Each scene shows the same named points in several views. A view is turned or mirrored, shifted and resized as a whole, has a little noise and may leave points out.
In the rows, zero is written as 128.

Scene 1
View 1
sige: [ 89 136 136 148 171  98 130 127 112 153 141 160 102 116 134 132 153 132
 118 148 151 120 122 129 132 134 121 106 142 146 145 132 125 143 135 151
 120 134 123 135 130 173 130 143 124 121 133 126 138 110  90 123 100 119
 132 102 144 136 127 121 134 124 144 115 118]
Ruz: [ 81 137 132 156 165  78 114 114 100 149 133 161 101 107 141 142 152 113
  97 146 149 118 131 140 145 151 115 100 122 137 124 132 113 138 124 140
 105 137 132 123 132 165 133 147 112 109 127 120 153 112  79 130 101 128
 132  98 151 136 125 131 118 121 141 148  97]
Fis: [ 89 129 141 138 155  64 121 102  95 145 127 154 106 100 137 134 152 106
 106 141 140 109 139 144 141 144 117 103 100 148 121 142 110 146 130 137
  99 131 126 111 129 166 125 153 116 116 123 117 154 113  78 122 105 130
 129 107 139 131 129 135 114 120 135 132  94]
lub: [ 84 157 136 179 178 136 133 162 129 163 155 152  91 149 131 106 152 167
 114 146 167 143  96 115 144 125 122 112 193 125 174 118 135 131 142 171
 133 145 125 169 139 169 125 137 139 114 126 136 136 119 103 119 102 109
 144  92 150 142 139  94 159 132 141 117 133]
mobu: [100 128 151 121 151  75 139 111 107 150 133 141 110 110 130 108 155 121
 124 136 136 104 129 138 133 121 119 109 109 157 143 149 118 155 150 149
 110 124 113 116 128 172 114 153 133 127 119 116 145 112  88 107 111 129
 129 115 124 128 139 128 127 125 127 101 109]
Pero: [108 119 155 106 154  72 145 104 106 149 136 144 116 102 129 119 157 118
 138 143 126  95 135 134 119 114 123 111 103 172 143 151 121 162 153 145
 117 119 108 107 123 182 117 153 134 134 129 120 136 106  88 107 110 126
 124 124 118 128 135 134 126 123 131  79 118]
kep: [ 85 156 144 170 170 127 134 160 126 161 152 144  94 148 131  93 151 160
 113 136 164 137  99 119 151 121 118 109 177 128 173 128 130 135 147 170
 126 138 123 163 137 165 115 143 141 115 116 131 143 120 102 110 109 113
 145  96 143 136 144  98 157 134 131 118 128]
Puva: [ 86 153 138 171 175 126 131 157 125 160 152 153  94 142 133 107 153 159
 114 144 164 136 103 120 145 124 120 109 178 128 169 122 130 132 141 167
 127 139 124 160 138 170 122 142 134 114 124 133 139 119 102 117 103 112
 143  94 148 138 138 100 154 131 139 119 130]
Vumo: [ 83 174 151 189 153 137 137 177 135 167 152 118  91 174 127  50 147 176
 103 113 170 143  87 125 176 112 116 111 192 109 191 130 124 126 157 187
 119 140 122 176 145 151  97 148 149 110  91 127 160 137 107  93 122 112
 159  87 135 131 159  80 169 141 113 135 122]
Pud: [ 98 114 145 108 143  37 125  75  86 138 116 149 116  78 139 138 154  84
 115 139 123  88 155 153 132 144 117 102  59 166 105 155 101 160 135 128
  90 120 120  83 123 169 124 160 115 124 125 108 156 107  68 118 109 139
 121 122 125 125 126 154  98 117 131 122  86]
Kifa: [ 79 176 142 201 170 152 132 184 136 169 158 133  87 173 130  67 148 182
 102 128 179 152  81 114 168 118 118 109 212 104 189 120 131 121 152 187
 129 145 127 186 146 157 109 142 146 108 104 135 152 131 107 104 115 106
 157  82 151 137 151  77 174 140 126 137 131]
dofuz: [ 95 143 156 138 142  83 136 123 110 151 134 125 107 125 129  83 149 129
 116 123 140 110 121 140 154 121 116 108 119 142 151 149 111 149 154 160
 105 126 118 125 133 162 104 157 138 121 103 115 158 122  89  99 118 127
 138 108 123 125 146 117 135 130 117 117 104]
Zamu: [ 92 126 133 134 179  97 134 122 112 154 146 170 102 105 135 148 156 130
 128 161 144 116 126 124 115 133 122 110 142 156 141 130 133 148 135 146
 128 132 121 132 128 183 138 141 124 125 148 131 124 103  93 131  95 118
 124 107 143 139 121 126 132 118 152  96 129]
View 2
Pero: [185 175 154 188 107 139  94 153 141 205 159 121 127 167  91 125  65  88
 142 163 162 138 102 138 141 124  43 121 190 177 113 155 120 135 122 120
  87 103 116 164 179  87  75 200  84  95  91 104 142 165 138  95 114 138
  92 109 122 128 121  96 123 115 134 133 154]
Fis: [154 190 153 155  95 162  98 149 108 195 154 145 157 147 122 115 119 121
 106 146 145 177 127 170 117 140  68  70 162 148 114 138 121 118 117  71
  80 137 146 141 156  86 104 198 108 104  82  67 146 164 113 104 124 142
 103 108 136 153  74  84 147 128 133 132 210]
lub: [100 188 173 105 123 188 131 134  74 196 122  94 165 129 205  91  60  96
 157  83 136 135 132 115 191  87  76 140  92  84 132 200 129 121 110 126
 134 129  78 176 154 134  71 192 200  36 198  62 145 133  52 197  97 137
 168 103 164 142 127 142 118 133 153 103 113]
Pud: [194 181 134 190  90 141  76 157 141 192 168 163 140 167  68 128 127 119
  95 188 152 177 117 184  88 161  55  61 211 188 106 109 115 123 126  57
  52 122 162 134 170  62 110 202  55 132  26  77 144 177 151  53 132 139
  63 115 119 147  68  58 151 124 126 143 238]
Zamu: [148 198 203 157  98 168 106 162  89 238 137 116 164 139 128 129  60 117
 123 123 145 162  85 137 162 115  30 100 134 161 116 198 149 122 111 125
 112 137 116 165 146  95  77 203 127  77 133 115 148 162 123 126 114 155
 131  97 142 153 114 116 135 121 138 127 158]
Ruz: [130 196 169 134  93 177 107 147  88 201 140 146 174 138 145 110 122 131
 101 123 134 181 128 169 128 132  69  65 135 127 114 156 130 112 115  70
  91 153 146 141 143  93 109 198 141  94 104  64 148 156 100 124 124 141
 124 106 147 160  71  92 152 136 138 126 210]
Vumo: [ 99 157 105  88 145 181 137 110 104 128 130  91 136 146 237  59  80  63
 190  89 140 107 186 115 184  85 120 170 104  35 143 152  82 127 122 100
 125  99  62 168 186 154  76 180 217  36 201   5 142 112  10 218  84 110
 162 120 161 119 124 137 104 132 161  96  93]
Kifa: [ 83 170 134  78 139 191 145 116  79 152 119  88 153 135 252  62  73  77
 182  68 132 116 173 110 195  77 111 163  79  31 143 181 102 121 116 116
 141 118  63 172 168 158  73 184 235  23 222  20 144 113   6 233  87 120
 184 108 170 131 123 149 107 135 164  94  93]
mobu: [164 176 145 162 108 157  98 147 124 187 152 130 138 157 119 111  87  94
 132 151 153 147 122 145 138 126  61 109 170 150 117 150 114 128 122  96
  88 113 120 156 171  96  89 198 111  94 101  76 145 158 111 111 115 135
 103 113 133 138 105  99 131 120 137 128 170]
Puva: [111 182 169 113 119 184 128 132  79 192 128 101 159 136 195  94  65  98
 152  93 134 144 129 124 179  97  76 134 106  89 129 189 125 121 113 118
 125 127  89 168 159 128  76 191 188  48 181  61 146 140  59 184  97 135
 159 100 158 141 120 134 125 131 152 108 122]
View 3
Kifa: [143 107 138 127 110 125 162  98  71  86 109  89 109 129 154 129 163 229
 144 155 163 157 159 126 138  95 142 138 166 120 187  98 174 132 158 154
 145  92 119 182 137 132 111 106 117 123 113 134 167 175 211 179 157 114
 160 100 149 176 193 147 150 147 153  71 115]
sige: [108 105 116 121 111 145 104 105 116 153 136 121 146 125 125 134 131 147
 128 124 133 122 132 133 125  99 147 140 146  94 144 110 153 118 112 148
 121 122 130 150 111 110 111 140 101 125 173 130 133 143 131 147 124 126
 145 131 126 150 124 120 118 152 130  79 117]
dofuz: [107 107 129 123 130 119 131 131  99 143 149 124 131 115 129 144 146 114
 101 131 120 110 114 155 134  88 138 114 161 127 146 116 148 121 129 135
 120 121 141 140 101 119 128 125  95 134 145 127 141 150 156 157 130 132
 139 107 133 155 130 140 113 116 120 122 133]
Ruz: [111 107 125 127  99 165  95 117 121 165 155 129 155 119 136 120 119 151
 123 105 126 122 125 155 139 106 146 154 143 115 119 129 157 108 114 145
 116 155 138 144 102  98 107 148 105 134 172 136 129 142 118 156 126 125
 136 127  97 146 115 128 106 145 134  91 140]
kep: [125 104 127 122 114 130 137 101  88 117 122 104 124 127 139 138 153 184
 133 145 147 135 147 128 129  95 143 134 158 105 171  99 162 127 136 149
 133 102 122 167 125 124 112 119 108 122 142 131 152 160 176 161 139 118
 152 113 144 165 161 134 135 147 138  77 113]
Fis: [ 99 107 123 123 111 152  97 128 122 174 161 135 158 114 126 130 121 117
 109 105 115 108 111 160 134 101 142 141 144 116 120 131 147 108 109 140
 110 153 144 134  95 100 116 147  98 135 174 132 126 137 113 150 119 133
 133 127 104 142 104 129  99 133 122 106 138]
Zamu: [101 104 105 116 112 145  91  97 123 164 128 127 152 132 114 138 126 136
 130 124 132 116 136 117 114 102 150 139 140  77 149 104 149 119 100 152
 119 117 126 151 114 110 110 147 100 119 191 127 126 137 118 139 113 125
 143 140 134 145 112 108 116 161 129  66 103]
Pud: [ 79 110 119 123 123 145  84 143 134 203 182 155 167 107 114 139 118  55
  86  95  94  84  91 173 133  96 141 123 144 119 101 139 133 101  97 127
  99 163 154 112  77  94 126 153  88 141 190 127 112 127  91 142 107 140
 122 127 101 135  73 125  81 115 105 136 145]
lub: [131 102 123 120 104 139 130  87  92 114 107  99 124 134 139 133 147 211
 150 145 159 148 159 116 123 100 148 142 152  93 177  94 167 130 134 159
 137  94 115 181 136 125 106 123 112 117 146 132 151 160 174 160 139 114
 157 122 143 167 166 127 140 166 146  52 103]
View 4
kep: [176  83  51 126 123 100 108 139 120 126 160 155 109 112 102 102 119 122
 123 149 100 131 153 135 129 128 138 134 122 159 113 115 116 121  95 119
 130 162 160 112 142 108 122 118  91 148 133 119 172 199 168 148 123 127
 101 154 155  79 145 148 179 104 137 115 132]
Pud: [106 117 183 104  79 127 171 117  96 218 135 148  71  45 147  62 126 160
 177 120  98 112  18 145 138 132 148 178 149 110 112  91 159 103 141  85
  78  94 120 161 136 149 127  93 111 108 127 120  16 127  90 165  92 205
  84  78 126 146 137 146 181 139  56 116 128]
Ruz: [155 120 107  98  98 111 150 102 105 163 146 134  74  69 127  87 107 130
 169 147 101 119 101 163 109 116 121 151 131 117 115  92 163 120 113 108
 106 143 162 116 145 140 130  82 106 136 142 100  97 152 119 153 107 170
  92 105 126 125 167 144 173 111  87 113 107]
dofuz: [139  85 114 122  97 111 135 147 118 164 140 164 104  96 118  75 120 146
 147 137  98 120  94 121 145 141 158 153 127 151 108 126 116 109 115 104
  98 123 129 132 130 130 112 118  96 112 116 125 103 188 146 155 117 165
  85 128 153 108 119 141 180 128 115 114 131]
mobu: [129  94 128 122 104 120 136 137 108 180 153 159  96  75 125  80 136 150
 141 129  98 125  73 134 149 134 152 164 145 139 111 101 127 106 124  97
 101 118 128 150 137 122 129 117 100 130 129 129  87 162 130 158 105 163
  94 118 144 109 135 151 190 126  95 115 147]
Zamu: [145 111  98 117 126 122 120 111  91 162 173 143  87  65 125 107 146 136
 123 129 102 140 102 161 136 114 129 160 156 128 112  64 143 114 113  97
 129 143 156 150 157 101 155 108  99 170 156 122 114 141 125 152  97 140
 113 116 131  99 179 162 193 101  89 117 155]
lub: [183  92  36 123 132 100 100 129 117 113 169 152 109 110  99 112 125 116
 119 153 100 137 169 141 127 120 128 134 126 157 113 104 118 126  88 119
 140 174 174 109 148 102 131 116  93 164 145 114 190 194 170 145 121 114
 110 156 151  75 162 151 182  91 138 116 134]
Vumo: [188  63  36 131 117  90 104 163 142 106 144 170 125 143  88  93 104 119
 127 161  96 122 175 111 129 140 152 125  99 183 111 159  93 124  90 131
 123 169 158  89 127 115  95 129  88 118 111 116 199 243 196 148 141 123
  89 173 174  75 114 138 172 109 168 110 116]
Pero: [114  96 138 127 110 129 133 137  97 188 161 161  99  65 128  86 154 156
 126 116  98 134  60 131 162 137 158 171 158 137 111  87 122 101 126  87
 109 109 118 170 142 111 141 124  99 143 137 140  76 150 124 157  97 160
 105 114 140 107 139 159 194 126  85 117 168]
Fis: [139 114 131 104  92 118 153 112 104 181 144 143  77  66 132  80 117 140
 166 137 100 118  72 154 122 121 134 161 139 117 114  94 153 112 122 100
  96 126 144 133 142 139 130  90 106 124 134 109  75 149 112 157 104 179
  90  99 128 128 151 144 178 122  79 116 116]
Puva: [171  92  57 124 128 104 107 131 114 128 166 152 106 104 104 107 130 123
 120 147  98 136 148 141 132 121 133 140 132 154 110 102 119 121  97 113
 131 162 164 118 147 104 130 116  94 160 141 118 167 187 161 148 117 123
 107 148 147  81 159 152 182 101 126 117 137]
sige: [153 106  92 114 114 112 127 115 101 155 163 143  88  77 120 100 131 134
 135 139  99 131 111 151 130 119 128 151 140 132 114  87 142 119 111 105
 120 147 156 132 149 116 141 105  98 154 145 116 122 158 135 153 108 147
 105 121 135 101 166 155 184 106 100 116 134]
View 5
Puva: [ 94 179 116 183 118 175  87 129 133 122 125  99 140 130  90 154 165 132
 156 103 111 169 124 107 112 170  91 102 122 121 138 113 111 119 133 129
 123 137 125 142 117  77 115 122 142 123 161 125  88 144 106 102 151 127
 136 112 142 128 147 157  93 176 122 111 161]
mobu: [130 180 150 182  92 118 108 113 111 140 154 138 134 150 114 175 121 166
 124 115 141 128  89 131 119 160  71 133 143  78 110 104 127 123 133 130
 116 160 115 115 111 106  85 125 138 133 144 127  87 125 184 111 127 143
 153 141 131 118 155 161 113 143 139  68 143]
Pero: [131 179 159 182  86 114 102 116 105 155 167 153 124 147 122 170 115 168
 122 106 134 117  82 141 120 154  73 131 150  68 117  96 129 130 131 137
 118 162 116 105 106  91  70 117 149 127 138 127  87 119 203 110 114 149
 166 134 128 121 168 156 114 149 136  48 138]
lub: [ 87 176 111 184 121 187  80 132 138 120 122  92 139 125  87 147 174 128
 165 101 104 178 134 105 111 172  97  93 121 127 145 114 111 120 132 129
 126 129 128 146 118  66 117 121 142 122 165 123  89 148  95  98 154 125
 135 107 144 130 150 155  88 186 118 119 166]
Zamu: [102 181 132 178 106 123  82 112  95 158 142 145 149 132 117 161 153 144
 133  92 100 122  99 120 120 161 103 118 133  91 133  76 118 115 146 123
 126 165 120 116 108  68  85  97 146 111 148 123  81 133 142  99 104 145
 166 110 145 117 163 148 117 170 127  62 147]
Kifa: [ 88 178 104 190 124 220  91 143 164  91 112  59 130 130  69 145 176 123
 179 119 122 210 149  97 101 178  83  86 114 142 142 142 111 123 120 131
 122 111 130 164 125  82 138 144 139 135 174 126  96 157  78 103 192 112
 113 113 137 138 135 161  73 181 115 154 176]
Ruz: [113 197 120 176 118  93 110  94  91 135 121 136 174 138 104 186 148 148
 115 120 126 129  98 102 120 167  94 141 118  94  96  75 118  94 157 101
 119 187 118 127 114 118 105 107 118 127 151 124  73 139 126 104 121 137
 143 133 146 104 138 162 124 143 142  85 142]
Fis: [125 191 137 177 107  90 113  98  89 141 139 148 159 142 111 186 132 160
 111 117 131 119  89 117 121 160  83 143 130  81  98  83 123 105 151 109
 117 186 114 117 113 115  88 111 125 129 145 125  78 129 160 107 115 145
 150 140 139 108 148 159 125 139 143  66 136]
Vumo: [103 178 119 189 117 214 104 145 170  86 124  59 121 137  71 153 156 139
 174 128 144 210 139 104 103 177  65  94 120 131 129 156 115 130 113 136
 119 111 126 160 126 100 136 157 140 146 168 129  99 153 106 108 198 111
 107 130 129 141 134 166  72 168 123 152 171]
dofuz: [132 182 146 185  96 145 119 123 133 115 148 112 126 151  97 175 124 163
 136 130 157 156 102 123 113 163  55 128 138  88 104 130 125 127 123 131
 114 146 119 129 117 120 103 144 135 145 150 130  95 133 171 114 155 131
 130 146 125 127 146 165  99 139 138  98 146]
sige: [108 184 128 179 110 129  92 113 107 141 137 131 150 135 108 168 151 144
 133 106 112 138 105 114 120 165  94 120 124  98 122  90 117 111 144 122
 123 164 119 126 111  87  95 110 135 120 150 122  83 134 135 104 125 140
 152 124 143 116 152 154 112 162 131  79 147]
kep: [ 98 178 120 187 113 181  92 134 140 116 128  93 134 134  88 154 162 137
 159 111 121 175 125 111 109 171  85 102 123 119 136 123 114 121 126 130
 122 130 125 146 119  79 118 130 140 128 161 125  91 144 113 103 162 122
 131 117 136 131 146 156  89 173 121 118 162]
Pud: [151 198 160 176  91  47 132  84  73 152 154 176 158 157 128 206 105 181
  84 130 156  92  66 130 125 154  65 167 140  52  74  77 131 105 152 110
 111 203 108  99 106 143  72 115 122 139 135 125  77 120 209 113  99 156
 158 161 133 101 151 166 139 114 157  42 121]
View 6
Zamu: [ 95 111 167 183 133 159 182 148  77 141 142 146 132 151 190 106 159 100
 102 147 163 158  69  79 129 147 157 135 103 123  91 141  87 142 122 128
 127 128 164 145  72 112 140 140 105 103 100 140  91 137  84 103 121 129
 123 133 140 132 115  79 103 145  88 153 154]
lub: [ 79 113 153 158 175 152 143  93 114 128 115 105 138  90 178  68 115 103
 108  95 134 144  72 103 147 100 151 144  66 102  88 185  97 121 121 154
 129 133 166 123  56 123 120 132 181 113 106 120 182  76 116 115  97 106
 120  96 154 140 128  86  76 149  71 155 168]
Fis: [107 121 169 187 133 114 186 182 101 166 140 147 135 121 203 109 165 107
 142 169 208 135  98  93 146 136 145 127 118 139 144  84 128 112 107 114
 133 140 135 139 105  86 131 144  74  95 132 119  80 142 101 133 124 152
 118 162 101 130 136  84  91 138 117 158 160]
sige: [ 97 118 162 175 144 141 171 146  97 146 132 136 135 122 189  95 148 104
 117 141 168 146  81  90 140 129 151 134  99 123 106 136 103 126 116 131
 131 134 153 141  79 106 133 140 115 104 114 127 111 122  99 115 117 130
 121 133 130 136 125  83  90 141  93 155 158]
Puva: [ 86 117 154 161 172 146 148 109 112 134 119 111 137  92 180  72 121 106
 115 107 144 143  80 102 146 106 150 142  75 107  99 174 101 121 118 149
 129 130 160 125  64 116 118 134 167 111 110 123 170  85 113 113  99 111
 121 107 147 138 127  85  78 149  80 154 165]
kep: [ 91 126 147 149 179 140 143 108 127 135 118 109 134  83 177  71 110 103
 123 106 144 141  87 107 152  98 144 140  77 111 106 175 108 122 116 153
 135 126 153 122  67 113 120 134 175 105 112 123 178  74 119 114  91 119
 120 106 139 141 127  93  78 146  85 151 164]
mobu: [123 153 150 156 148 120 176 174 114 155 139 143 126 126 177 115 138  95
 141 163 178 143 103  96 137 134 140 126 132 144 140 118 115 142 106 123
 147 114 133 137 103  84 142 141 104  82 117 145  94 124  91 105 103 158
 125 149  97 126 107  91 108 134 124 143 147]
Pero: [130 159 150 151 137 135 183 182  99 150 146 154 121 149 170 127 144  90
 135 173 173 155  95  84 122 148 142 126 142 150 130 122 100 164 113 121
 149 105 136 145 103  87 156 139  98  79 107 164  75 136  75  90 102 160
 130 153  98 124  96  92 122 132 126 139 141]
dofuz: [125 157 145 144 166 105 160 165 136 156 126 129 130  96 175  98 120  99
 155 152 179 133 114 110 146 114 135 127 120 141 158 121 134 131 103 131
 150 117 122 124 106  82 134 139 131  85 125 135 130 101 111 113  88 154
 125 143  92 129 118  94  95 131 127 146 152]
Ruz: [ 92  99 177 198 135 120 179 164  97 163 135 140 140 110 214  94 166 115
 130 153 202 132  89  92 152 130 150 130  99 124 130  91 127  96 108 117
 125 152 144 139  91  96 123 141  83 106 134 103 101 136 110 143 132 140
 115 152 120 133 147  78  78 142 101 168 167]
Kifa: [ 79 123 144 139 203 137 120  75 148 130 100  79 142  44 173  47  83 109
 123  74 129 133  89 123 164  69 144 142  52  96 107 203 117 105 116 169
 135 132 155 105  57 119 104 131 221 117 116 108 236  40 141 120  77  98
 119  85 150 146 139  93  60 151  74 155 173]
Vumo: [ 96 144 133 125 211 120 118  95 165 136 102  80 139  38 166  57  75 106
 144  86 141 127 106 128 163  68 133 138  72 107 130 189 126 110 108 164
 144 122 139 101  75 105 107 130 218 101 123 116 232  36 143 119  67 119
 120  95 130 138 131 100  65 142  94 148 169]

In a view up to two points have been moved. Name them for each view, in the order of its rows, or write -.
view 1: Pud
view 2: mobu
view 3: lub
view 4: Puva
view 5: Fis, dofuz
view 6: -
